Each row is a point on a tangle of strands that fork and nearly touch. The rows are in no order.
In the rows, 128 means zero.
Two points are linked if the straight distance between their rows is under 127. Some points are linked to none.
Z367: [155 118  97 159  85 130 100 187 167 126  76 109 146 114 138  98  68 136
  99 126  91 162 148 118 134  91 181 120  89  47 124 167  78 131 169 162
 115]
Z495: [ 67 150  75 116 151 126 107 108 125 126 153 141  94 185 164 124 195  88
 122  67 137 175 117 154 117 126  81 155 163 167 156  94 141  84 109 128
 140]
Z128: [108 155 103 104 137 150 158 114 130  92 154 125 103 153 111 146 135 130
 147  93 142 113 100 131 138 125  95 139 173 181 174 103 161  87 135 124
 151]
Z957: [ 87 141 131 183 104 153 149 129 164 147 162 148 104  88 151 121 109 143
 131  97 140  62 130  96 174 133 129 145 229 207 120 145 157  93 161 184
 153]
Z841: [143 131  99 122  56 110 112 156 188 142  80  99 142 120 139 136  91 109
 125 132  89 147 139  97 132  89 161 112  81  62  95 147  85 102 131 145
 121]
Z832: [133 126 146 122 140 154 164 144 103 132 126 155 136 123 122 131 127 150
 136 143 154  83  96 117 147 125 124  90 168 183 121 111 181 133 150 127
 116]
Z374: [121 113  95 120 120  94 122  92 111  95 158 108 111 125 112 206 138 139
 167 100  73 133 170 141  80 138  85 131  99 104 137 104  98 114  95 108
 120]
Z318: [141 141 179 109 101 107 146 194 181 154  52 112 143 116 132 106  98 123
 125 165 142 100 110  83 140  84 154 136  70  81 133 160  87 146 133 117
 134]
Z249: [144 159 125 181  65 147 176 172 175 111  54 104 130 102 159 146  52 145
 188 154 151 116 128 124 169  82 202 128 100 102 138 160  92 149 137 172
 162]
Z688: [ 96 150  91 125  60 137  83 125 166 128 107  93 147 143 152 151 139  64
 103 100  82 160 138 133 121 108 141 138 105 107 126 117  73  64 127 139
 129]
Z748: [122 171 123 142 178 154  94  97  78 104 136 147 146 154 141  89 100  90
 121 159 149 200 109 151  91 140 158 116 125  96 154 139 163 119 134 123
 144]
Z108: [157 108  96  78 118  94 113 119 175 126 168 133 124 104  99 129 116 146
 142  92 134 134 104  72 112 144  74 132 108  91 156 131 172  96  82 155
 118]
Z997: [149 159  71 155  92 102 140 112 154 104 105 108 103  97 131 178  90 148
 199 157 116 138 168 130 126 116 174 107 121 120 141 139  78  91  91 132
 128]
Z353: [119  93 103 123 137  97  80  68 108 132 213 138  91 107 113 158 134 134
 136  74  78 130 176 104 100 160  56 155 123  97 112 111 133  99  76 139
  89]
Z63: [143 104 129 156  87 106  96 129 149 154 104 119 141  97 160 124 147 121
 116 150  89 125 153 155 141 129 189 105 137 141 102 127  90 127 157 123
 110]
Z806: [ 85  99 110 115 125 107  86  50 100 132 195 104 120 136 140 163 184 109
  94  66  92 153 156 136  86 162  23 211  94  99  99  88 113 113  83 130
 117]
Z958: [156  78 136 131 133 111 170 152 101 129 139 142 144 107 100 132 160 168
 124 119 110  80 142 160 116 132 125  99 156 167 132 140 136 169 174 100
  63]
Z387: [ 63 154 116 152 124 155 143 135 146 147 160 157  98 135 126 108 122 125
 124  89 165  90 117  85 162 147  91 171 224 202 132 126 178  90 161 167
 147]
Z429: [136  78 116 107 124 144 166 135 100 124 125 132 147 104 126 116 177 137
  81 104  87  82 120 181 142 167 130 123 170 196 126 125 138 170 184 117
  62]
Z755: [150 164 148 152 167 116 132 166 171 122  58  94 121 124 122  74  37 139
 119 139 113 176 113  81 141 117 180 125  73  45 156 171  94 165 147 137
 140]
Z595: [107 111 174 162  67 154 122 181 163 157 111 136 143  93 148 112 145 139
 120 143 129  86 110 118 180  99 163 109 172 186 112 148 144 142 144 148
 154]
Z120: [158 147  95 195 126 124 101 165 163 124  70 117 133 100 152 107  43 140
 117 139 100 171 165 114 127 124 216 103 110  62 147 158  94 147 165 170
 115]
Z134: [103 122 131  97 116  93  93  93 115 153 131 119 151 165 159 128 189  93
  85 123 143 168 134 145  87 135  85 142  90  93  98 117 108 103  89 101
 136]
Z820: [145 127  93 131 118  91 104  76 121  97 148 105 130  87 115 188  91 150
 168 121  74 146 165 132  74 155 130 122  92  79 142 134 103 110  81 122
 113]
Z124: [ 65 170 105 122 120 164 120 127 141 108 139 128 101 161 181 111 191  79
  91  72 125 158  98 172 138 136 121 135 176 181 160  92 150  91 138 151
 151]
Z201: [158 151  90 131 120  85 125  92 154 107 113 107 108  88 124 169  78 160
 180 144 105 149 167 113 108 151 161  95  83  94 126 152 103 114  74 131
 127]
Z792: [150 138 110 128 144 132 158 139 137 116 106  96 151 135 116 142 106 116
 139 139 114 109 101 149 126 126 160 114 163 145 182 124 143 128 173 126
 115]
Z822: [112 116 143 121  61  99  79 158 193 166 124 130 117 122 144 121 135 112
 115 117 117 112 132  69 151 107 117 108 113 111  95 138 106 109  92 147
 142]
Z899: [129 103 151  82 100  85 125 161 177 161 131 137 133 119 128 124 145 143
 118 141 168 107  86  66 125 115  91 153  95 103 126 138 132 105  86 121
 159]
Z690: [133 114 193 152  93 154 143 199 144 164 101 111 166 101 161  95 138 112
 107 169 145  96 106 124 160  86 171 109 150 156 129 146 137 177 184 130
 126]
Z641: [117  81 108 135 133 133 130 104  95 117 128 120 134  90 137 118 178 145
 101 115  71 105 160 207 133 162 143 128 170 183 114 119 100 147 168 118
  90]
Z909: [114  86 138 102 136 100 129 134 159 146 157 133  93 129 115 146 190 133
 125  77  95  75 139 118 151 137  75 134 150 160 111 105 112 136 116 133
 105]
Z677: [138 147 114 140 161 115  73  92 111 119 120 117 152 113 118  97  70 116
 104 157 126 195 139 118  91 144 170 137  76  55 123 159 113 119 126 117
 144]
Z227: [138 158 194 131 177 166 134 129  77 114 105 136 134 162 141  83 125 103
 147 187 169 129  89 124 151 126 156  95 123 105 125 134 165 173 147 131
 118]
Z777: [132 154  95 153 124 129  76 100 144 108 117 114 151 120 130 129  90 101
 125 138 102 180 137 147 111 130 173 110 108  91 142 135 127  87 122 125
 138]
Z270: [114 136  90 116 148 143 150  86 111  93 171 146  84 142 101 166 136 140
 163  70  90 115 133 147 121 152  88 127 168 176 164 102 141  94 129 128
 119]
Z139: [118  88 177 188  82 148 184 153 102 181 141 139 149  68 134 123 102 191
 172 173 189  65 114 121 164 133 152 142 181 177 127 144 120 125 118 121
 171]
Z461: [127 172 216 118 142 103 104 113 122 135 104 143 102 151 160  95 134 100
 132 170 150 141 109  91 124 119 159 117  67 102  88 149 108 153  97 102
 140]
Z466: [137 115 150 140 127 110  76 100 123 145 130 130 112 107 144 137 161 128
 126 167 112 121 154 151 149 123 151  96 120 141  70 123  82 131 115 108
 102]
Z187: [104 166 155 122 105 123 149 147 142 156  46  89 121 163 132 138 116  66
 115 186 113 127 143 119  98  94 156 132  50  79 119 138  33 144 132 118
 143]
Z243: [118 159 127 103 141 142 179 134 130  86 130  93 138 142 100 167 120 119
 173 118 138 119 102 168 128 111 122 126 170 152 199 101 143 107 150 104
 150]
Z195: [124 153 118 174 133 140 127 186 142 129  71  89 144 175 146 108 109  64
  94 149 108 127 178 150 139  97 182 132 142  90 160 115  45 140 193 142
 150]
Z805: [124 184 122 149 186 180 121  93  57  91 131 150 135 135 121 125 108 106
 137 159 140 175 113 169 121 120 156  97 129 124 171 112 160 128 117 132
 142]
Z11: [133 124  88 115 150 183 186 107 112  88 145 148 133 117 124 149  95 167
 132 104 124 106 104 123 115 169 135 108 172 182 169 123 203 100 149 135
 100]
Z559: [129 132  81 130 142 142 116  83 107 102 158 106 152 116 116 165 134 117
 134 114  80 142 144 193  88 147 125 157 136 149 169 122 106 104 159 103
 111]
Z156: [105 108 111  99 129 144 121 130 121 133 165 185  98 144 122  95 156 151
 105 105 146 101 101 100 139 136  70 123 163 179 101 131 187 106 130 141
 107]
Z394: [133  91 109 144  90 117  91 146 156 158  97  88 162 121 138 127 144  87
  92 157  80 136 171 163 126 105 170 135 124 114 103 126  63 128 185 121
 123]
Z261: [135  72 164 134 140  84 100 127  78 162 134 142 132  94 139 125 133 152
  95 181 102 113 185 154  96 151 132 137 107 108  86 153  72 192 160  93
  93]
Z368: [118 158 110  92 146 100 106 123 149 122 131 127  93 167 113 130 143 118
 134 120 175 159 107  92 120 112 105 122  89  92 139 114 168  80  62  98
 167]
Z951: [126 116 164  81 131 110 139 157 155 157 127 125 148 146 111 136 178 129
 116 147 168  95  96 106 128 104 109 133 103 135 121 115 122 141 110 106
 152]
Z305: [116 147 160  91 156 135 178 126 118 113 114 100 129 168  87 154 180  94
 143 133 129 113 134 168 139  93 128 134 130 152 123  83  91 169 127  97
 160]
Z619: [131 123 160  92 127 113 169 151 138 137 111 111 140 137 107 151 171 116
 145 134 143  76 123 128 146 106 120 131 123 166 121 109  97 156 142 106
 135]
Z362: [178  88  89 136  82  86 172 150 155 112 114 115 150 101 140 150 126 176
 150 139 100 107 157 147 113 146 149 123 153 136 174 145 118 141 171 142
  59]
Z671: [107 114 149 124 140 110  69  88 102 153 175 162  96 126 126 120 170 131
 104 123 129 119 156 123 126 141  78 124 102 134  47 126 103 120  71 105
 126]
Z87: [124 156 127 147 137 158  93 117 148 118 124 162 117 121 143 106 109 115
 128 134 141 149  97 120 139 123 164  80 141 138 130 135 201 105 108 149
 138]
Z70: [125  98 121  92  62  96 115 162 185 170  98  99 130 129 138 138 138 113
 122 137 105 134 125 114 124 106 128 125  98 102  95 131  83 112 125 126
 126]
Z420: [103 160  97 128 127 159 104 112 124 117 135 175 102 162 179  82 152 120
 113 114 166 169 100 113 150 137 132  96 164 149 119 128 210  87 118 152
 132]
Z7: [114 140  91 135 167 110 121  85 108 104 180 125  83 139  96 186 151 133
 174  69  74 125 166 161 102 136  74 143 133 154 139  95 109 105  94  97
 135]
Z90: [166 154 141 131 144 152 114 137 170 125 129 159 133  91 112  93  79 147
 139 133 157 161  87  85 145 133 163  90 128 121 127 163 193 139  91 129
 141]
Z644: [114 115 105 115  82 133 116 132 184 127 152 113 129 116 147 144 142 108
 122  89  97 121 112 138 138 155 134 129 155 155 156 118 134  80 158 155
 102]
Z3: [153 105  91  85 135  93  97  77 146 115 191 142 109 114 120 114 112 145
 127  70 106 180 140  77 106 147  73 137  98  57 143 127 171 102  55 140
 108]
Z62: [157  83 125  94 137  99 155 130 138 122 130  92 151 146 107 144 177 109
 103 111  84 113 127 170 109 140 102 155 117 121 153 110  99 137 169 106
 108]
Z222: [130 125  87 114 136  86  79 113 159 150 160 179 101 124 125  76 115 126
 123  81 165 206 132  69 133 129  96 113 124  77 122 141 198 103  48 146
 133]
Z962: [176 118 140 114 162 101 139 145 137 129 114 135 142 106 104 121 103 152
 119 159 119 119 115 112 107 140 140 109 100  88 147 155 142 158 130 103
 104]
Z924: [180 121  96 177  88 102 150 162 168 110  83 107 138  90 152 139  99 160
 149 168 128 133 162 131 128 122 184 108 129 116 159 155 107 142 165 141
  85]
Z723: [133 135 214 146 127 141 114 182 132 147  97 142 137 126 171  79 140  83
 116 174 145 128 113 130 162  93 184 106 125 121 120 132 126 182 160 140
 128]
Z365: [168  93 141 100  94  98 151 181 169 153  96 104 163 135 118 121 128 109
 107 159 117  98 134 119 111 114 128 137 127  91 155 131 102 137 176 124
 107]
Z589: [126 107 165 177  84 147 140 172 146 183 140 138 143  50 133 107  95 185
 138 151 181  66  95 105 148 127 132 127 170 180 136 164 133 116 102 129
 160]
Z787: [112 177 102 144 154 174 138 103  93  96 144 124 137 137 124 132 132  85
 149 131 108 154 111 181 136 132 151 106 156 160 157  96 139 108 127 128
 142]
Z23: [116 163 150 122  93 138 171 179 176 155  33  84 124 147 147 125  78  99
 139 171 148 116 121  88 128  82 171 135  46  82 111 164  58 145 133 124
 146]
Z689: [123  72 128 100 117 103  88  89  99 146 180 118 150 150 150 117 199 110
  70 107 127 157 137 159  91 150  63 174  84 104  88 116 124 134 126 112
 111]
Z729: [115 144 148 107 174 156 185 126  80 105 122 118 154 161 100 135 175 116
 135 121 143 102 111 178 138  93 115 117 146 164 146  91 153 177 150 109
 144]
Z517: [151 143 105 200 145 115 113 171 133 128  65 102 106 133 147 117  38 135
 115 172 113 151 161 110 126 143 196 131 106  57 165 143  51 145 165 145
 116]
Z319: [122 171  86 181 192 144  68  99 113 106 143 113 157 113 129  88  46 114
  95 164 144 206 176 123  97 145 176 163  80  57 164 170 108 129 138 106
 171]
Z281: [116 167 161 135 171 123 142 118 130 137 148 159  88 118  94 138  75 173
 191 132 188  88  94  66 154 123 102 132 136 133 104 128 153 117  69 132
 178]
Z329: [109 137 166 136 122 153 215 128 107 109 132 105 148 112 115 158 149 123
 199 132 147  86 142 158 210 134 161 129 188 182 132  98 121 173 132 145
 164]
Z55: [123 119 119 120 124 118  96  80  74 113 156 114 123 127  99 198 150 137
 135  98  90 145 161 152  65 133  93 142  57  84 106 128  96 121 115  72
 130]
Z479: [129  95 112 101 133 129 112 140 136 140 197 183 102 115 111 108 137 169
 133  80 137 115 117  74 128 140  50 133 162 151 138 142 203 114 104 157
  75]
Z84: [143 157 161 124 160 163 148 128 118 133 144 183 126  99 101  91  86 176
 145 150 194 141  72  82 157 138 144  94 129 141 122 153 190 135  82 138
 148]
Z188: [153  82 143 106 127 102 119 138 128 138 170 157 111 121 103 152 152 159
 131 114 121  85 123 113 127 129  70 115 122 137 125 123 148 127 114 119
 105]
Z12: [110 124 118 124 109  80  72 135 179 158 156 144 106 136 147 109 160 104
 102 111 142 129 127  68 143 112 104 104 138 111  97 135 156  95  75 137
 133]
Z799: [110 116 175 182  67 147 159 165 183 161 131 131 144  80 157 142 141 125
 158 145 154  81 142 121 204 100 167 132 178 197  94 128 114 146 126 142
 163]
Z207: [173 114 140 100 127  90 155 137 164 136 115 111 132  90  86 154  84 177
 162 141 147  99 111 106 117 119 118 123 102  92 146 151 113 124 111 116
 122]
Z615: [162 111  91 110 185 151 144 114  87  99 130 166 143 150  87 119 101 152
  97 110 115 168 119 129  70 156 127 105 133 102 166 133 225 129 144 126
 105]
Z2: [136  69 107 129 171 142  93 111  48 127 157 155 155 163 116 116 156 144
  77 118 126 176 142 164  79 150  65 184  81  93  98 137 172 154 175  85
 113]
Z513: [114 120 128 131 162 194 136 113  27 103 115 164 124 158  98 122 155 167
 111 108  92 139 129 188 136 134  95 116 145 193  74 117 157 155 150 123
 101]
Z18: [157 118 141  95 108 104 132 188 180 152  95 109 165 137 118 109 102 123
 103 157 149 113  86  93 116 109 137 144  97  75 151 139 123 124 157 121
 138]
Z13: [130  95 113 104 135  93  83  96 128 139 215 172  85 135 125 117 144 144
 127  67  98 127 155  79 112 147  41 157 140 134 124 124 176 115  92 167
  74]
Z639: [150 181 161 170 167 147 137 181 146 108  77 107 123 143 142  73  35 109
 147 148 151 147 103  85 149 112 201 109  91  65 154 156 104 188 161 172
 145]
Z48: [134  73  91 103 136 175 107  84  54 104 159 172 132 149 129 118 147 166
  71  93  98 168 119 172 103 179  73 151 127 180  97 131 183 121 155 130
  74]
Z667: [122 136 131 113 107  89  64 144 188 142 141 163  96 110 128  78 123 134
 107  95 163 172 102  54 149 115 121 109 119  84 105 155 182 108  55 139
 146]
Z269: [ 66 171 131 135 103 182 142 139 151 127 130 119 126 139 168 113 165  99
  95  66 121 120  97 136 170 131 133 131 202 196 140 108 173 111 150 167
 158]
Z727: [153 104 132 154 169 163 113  99  42 103 133 158 120 152 107 161 136 172
 136 125  94 123 144 181 113 141 106 102 116 165  94 110 136 147 142  98
 102]
Z538: [126  90 116 124 131 146 102  96 110 131 150 133 153 117 137 115 179 116
  73 114  99 134 134 178 126 166 115 138 149 159 105 123 117 108 158 126
 103]
Z180: [157 150 179 112 184 153 146 122  92 114 118 170 123 140 115  88  96 149
 153 169 175 150  92  95 142 126 144  95 105 112 136 148 180 168 111 123
 113]
Z69: [102 145 157 170 154 144 138 124 120 164 155 170 115 106  96 111  89 148
 178 141 206  84  95  69 167 122 103 154 165 148 105 132 156 103  95 156
 194]
Z510: [155 120 152 147 183 165 138 118  49 105 125 152 126 165  93 123 121 158
 118 142 121 125 140 146 110 142 119  96 120 128 119 117 169 175 166 112
  93]
Z423: [ 98 143 120 170 102 134 133 132 169 145 153 142  84  96 151 141 122 140
 147  99 110  82 169 126 191 128 141 122 215 208 107 129 130 117 144 160
 122]
Z555: [149 136 191 142 142 153 219 158  91 127 106 110 161 132 108 136 119 109
 175 170 195  75 125 135 163 130 161 123 155 144 153 128 112 206 167 138
 137]
Z341: [110 101 109 105 141 177 129 119  60  96 144 161 103 166 106 131 160 179
 111  80 105 138 114 151 114 158  68 124 141 185  99 113 182 111 144 143
  79]
Z735: [147  79 121  93 129 126 129 140 128 128 184 174 116 111 101 156 122 202
 141  94 109  95 123  88 127 159  62 115 134 160 133 135 186 122 123 136
  86]
Z503: [155 139 106 124 187 154 112 105  79 104 140 167 142 148 135  75 112 136
  91 136 141 194 125 150  83 140 148 120 127  91 161 139 198 121 147 111
 120]
Z866: [123  64 126  93 122 112 100  85 101 136 197 127 136 146 161 122 191 124
 105  66  92 147 133 142 108 162  47 180 106 112  93  85 135 115  99 148
  92]
Z789: [125 156 119 149  86 139  59 117 152 126 103 111 155 145 157 112 131  74
 100 125 111 176 111 151 115  86 165 126 108 106 133 126 114  81 130 138
 161]
Z468: [120 156 226 134 145 172 137 148 115 131  97 122 133 155 162 112 140  71
 146 181 169 126  95 136 179 113 158 103 126 130 105 123 121 191 155 155
 142]
Z865: [ 84 152 101 142 163 148 109  76  77  99 147 120 163 135 119 123 175  96
 109 119 110 156 133 207 118 125 111 165 145 176 129 109 104 131 125  88
 162]
Z929: [133  88 109 112 167 113 107 134  93 114 136  82 162 165 109 127 169 100
  70 111 111 133 141 183  70 131  93 176 109 107 146 107 109 138 186 107
 128]
Z334: [ 95  96 121 106 113  96  95  84  89 116 162  97 138 143 126 187 179 106
 111  77  91 136 154 152  58 145  56 177  76  90  96  96  95 117  88  96
 154]
Z344: [130 152 119 198 138 134 129 177 107 115  75  81 125 146 139 123  78 107
 132 179 115 132 183 150 125 111 196 137 145  81 172 126  38 155 176 134
 129]
Z912: [160  69 144 130 125  99 118 139 101 148 141 142 133  91 128 125 144 157
 118 151  95  96 168 154 116 147 136 107 126 132 110 138 102 175 159 103
  63]
Z345: [157 112  89 110 170 166 167 119  94  99 139 158 145 112 114 141  96 155
 101 111 109 121 117 138  78 161 150 105 146 141 187 135 216 122 164 136
  69]
Z162: [152 129 145 122 112 152 175 147 147 119 128 109 155 112 119 129  97 141
 141 142 163  81  90 132 142 118 154 120 173 158 150 129 150 131 153 131
 145]
Z550: [133 156 168 101 111 118 113 141 161 139  84 111 127 154 152 123 138  89
 131 159 148 137 104 100 134  94 154 115  92 101 105 120 107 120 100 117
 152]
Z208: [175 128 126 115 107  66 189 161 165 119  86 120 119  83 116 155  67 192
 173 166 155 115 131  93 127 128 154 125  73  89 128 179  99 151 109 113
 104]
Z733: [166  88 112 105 112 114 163 122 127 106 151 132 131 102 119 164 130 172
 141 110  85  94 145 143 119 158 113 121 152 157 160 117 138 146 158 125
  62]
Z58: [145 169 152 114 182 125 115 112  97 107 122 120 119 156 108 132 127 115
 161 162 143 139 117 139 102 104 132 103  94  90 145 112 132 144 110  92
 144]
Z590: [120 107 112  79  87  72 109 151 190 151 149 121 125 121 110 121 119 136
 132  96 164 132  97  51 130 129  69 165 114  78 130 141 156  81  80 150
 150]
Z10: [104 140 115  80 138  79 112 124 137 123 154 135  98 196 133 144 185 101
 132 100 159 151 122 118  97 107  69 140 107 117 129 110 151  99  76 111
 163]
Z687: [134 131 122 145 106 135 167 123 156 127 140 132 108 101 141 163 135 161
 169 116 113  83 150 150 166 138 149 110 196 189 134 122 115 128 134 129
 138]
Z578: [119 126 109 100 109  78  81  82 145 130 148 108  99 133 119 153 137 114
 115 117  96 135 148  98 109 142  90 131 104  86 100 110 106  98  67 127
 136]
Z277: [136 108  72  97 154  99  84  64 128 116 173 175  99 133 114  93 125 134
 106  62 139 217 143 100 112 160  81 142 109  87 140 137 196  92  47 139
 124]
Z377: [ 89 156 131 123 105 186 160 139 116 133 118 139 133 108 164 101 147 116
  82 115 135 125  83 132 165 130 140  95 176 189 114 118 211 117 169 159
 136]
Z725: [117 111 111 131 104 144  81  86 163 131 157 122 117 125 146 128 155 108
  93  81  74 140 122 143 132 163 125 135 162 144 115 115 115  82 136 151
 107]
Z4: [112 163 148 139 121 147 175 110 133 123 116  95 128 117 130 163 153  97
 193 130 135 112 151 169 209 103 174 107 198 182 133  98  89 147 104 160
 162]
Z852: [132 127 175 138  62 143 158 189 200 171  73 106 147 140 140 142 142  92
 128 158 139 105 134 116 162  68 175 129 114 144 102 141  64 149 136 144
 154]
Z111: [117 176 190 114 175 124 135 118  98 121 118 141  97 175 136 134 157  95
 163 169 172 138 104 120 145 100 142 113  77 106 107 118 109 159  85 105
 148]
Z152: [122 120 130 106  90 111 131 129 188 143 146 117 125 115 130 142 177 110
 117 101 107  81 121 118 158 136  97 148 171 173 130 102 106 109 132 138
 128]
Z965: [ 99 131  95 105 143  92 105 101 121 127 167 134  91 177 133 130 180  89
 118  66 122 151 137 118 112 131  61 158 134 128 131  99 120  94  88 126
 124]
Z322: [138 136 147 143 150 159 223 137  68 105 120 110 136 123 103 145 136 139
 187 145 158  85 134 173 176 139 149 115 182 165 138 105 122 198 162 119
 119]
Z647: [132 164 140 103 165 106 130 111 135 123 137 137  93 150  94 140 109 156
 178 120 182 126  95  82 132 119  99 127 103 106 119 128 151 123  60 116
 169]
Z630: [165 163 149 189 118 136 166 189 159 128  51 108 129 119 160 105  27 138
 159 145 150 128 116  93 167 104 203 132 105  77 146 169  93 178 159 168
 131]
Z634: [100 171 118 138 144 147 132 105 124  97 151 113 105 133 135 150 134 102
 183 126 121 126 135 156 171 114 147 107 181 182 148  93 113 114 102 143
 169]
Z763: [101 109  72 133 154 199 100  62  42  84 171 156 148 131 140 117 140 142
  80 106 107 167 134 196 103 170  86 173 134 179  99 131 161 117 161 113
  97]
Z571: [ 99 137  99  92 140 153 118 131  89 119 148 186  94 187 151  99 152 156
 124 109 163 156  98 115 130 132  92 121 170 187 109 121 213 103 114 142
 111]
Z651: [135 125 159 101 154 158 189 153  71 124 116 136 139 152 114 112 146 129
 111 153 159  93  99 146 155 109 123 108 149 169 126 111 164 182 168 120
 122]
Z843: [109 130 118 113 119  98 127 149 135 147  80  77 141 162 118 136 134  77
  90 161 112 137 158 147  77 107 131 148  82  84 124 121  50 129 146 110
 139]
Z79: [ 97 155 117 102 166 125 136 107 100 106 133 104 147 169 111 138 197  81
 129 110 117 148 129 187 119 108 120 143 115 159 129  86  93 120 118  88
 166]
Z850: [172 135 147 163 225 153 140 129  46 102 120 173 124 145  95 118  80 171
 140 148 127 150 153 135  84 154 143 105  96  86 136 136 162 177 153 114
  95]
Z218: [114 147 118 132 121 173 188 113 140 115 138 139 115 103 139 153 107 159
 149 107 132  84 120 130 159 167 137 112 212 209 154 121 165 105 142 151
 121]
Z665: [ 82 151 123 100 115  99 110 114 143 147 118 108 128 175 136 152 187  62
  92 133 138 147 141 117  88 120 100 129  80 108  95  98  74 106  61 105
 161]
Z668: [178 131 126 143 220 110 129 132  91 126 124 145 120 127  90 108  76 154
 120 152 127 150 142 106  85 150 157 107  89  70 167 151 141 168 144 112
 106]
Z115: [137 145 143 141  97 129 139 160 186 167 121 123 155  79  98  96  75 173
 138 140 194 128  49  86 154 120 135 146 106 114 123 163 142 104  95 138
 185]
Z758: [133 103 178 156  82 148 142 169 160 177 109 127 167  85 133  99  84 157
 136 158 191 106  71  84 143  98 140 148 134 134 131 151 132 117 115 127
 178]
Z882: [104 105 162 184  59 133 199 148 141 157 125 140 140  67 156 140 127 170
 175 151 175  80 138 127 191 121 169 136 198 197 131 143 124 147 137 144
 154]
Z301: [158  92 122  86  87  89 161 137 157 131 112  95 153 117 112 166 146 144
 139 125  91 106 139 126 110 128 104 155 115  92 145 124 103 120 147 127
  95]
Z36: [119 131  82 139  61 122  86 110 159 148  92  83 139 114 153 142 107  94
 113 140  80 165 155 130 105 123 149 127  85  77 100 128  66  87 103 143
 125]
Z648: [139  87 122 121 162 120  98 117  62 129 155 124 159 153 117 119 136 127
  82 135 108 142 151 160  69 157  93 169  93  80 129 124 125 143 177  97
 129]
Z709: [133 113 111 135 117 109  81 145 130 152  98  90 144 127 143 114 116  86
  85 172 105 138 163 147  84 126 162 147  99  71 125 139  63 128 175 122
 113]
Z478: [149 143 200 138 177 140 164 155  89 119 101 115 128 153 126 114  99 119
 158 182 156  87 126 125 139 124 154 117 144 108 150 119 123 200 160 129
 111]
Z236: [117 100 169 131 128  91 103 105 114 160 128 135 120 109 139 139 155 123
 108 173 106 108 171 158 111 148 139 126  84 127  52 125  58 163 117  86
 126]
Z565: [144 170  92 166  71 128 142 150 176 103  45  99 109 112 156 163  71 143
 190 156 128 140 168 119 154  90 193 111 105  97 134 147  74 115 114 138
 149]
Z814: [ 84 130 148 151 132 138 127 133 144 169 159 166 112 131 122 110 131 131
 124 120 184  78  99  83 152 120  86 155 184 179 106 136 165 100 120 150
 177]
Z956: [181 108  94 161  79  81 174 158 176 126  85 125 129  73 129 146  89 197
 165 167 152 114 147 103 138 124 160 125 116 115 150 169 113 135 121 141
 105]
Z870: [102 167 144 110 100 115 111 135 162 136  97 100 125 181 138 143 169  58
 109 134 122 147 124 128 127  92 144 126 107 137 109 102  79 111  99 117
 180]
Z364: [ 68 141  81 131 161 184 101  47  58  93 170 120 154 132 127 105 159 115
  90 100 107 154 137 204 124 158  89 184 133 208 107 128 127 110 140  97
 132]

A fork is a point with three links, a tip a point with one. Leave the first point through the second and follow the links. Name the first fork or tip that comes.
Z667; Z222 => Z305
Z466; Z63 => Z2
Z11; Z345 => Z227
Z187; Z843 => Z958

Follow the links from the first point to the second, and from the first to the third. Name the last point that the two ways share.
Z62; Z156; Z362 => Z958
Z12; Z665; Z208 => Z305
Z152; Z929; Z48 => Z958
Z374; Z688; Z341 => Z305
Z882; Z353; Z958 => Z479
Z912; Z723; Z787 => Z227
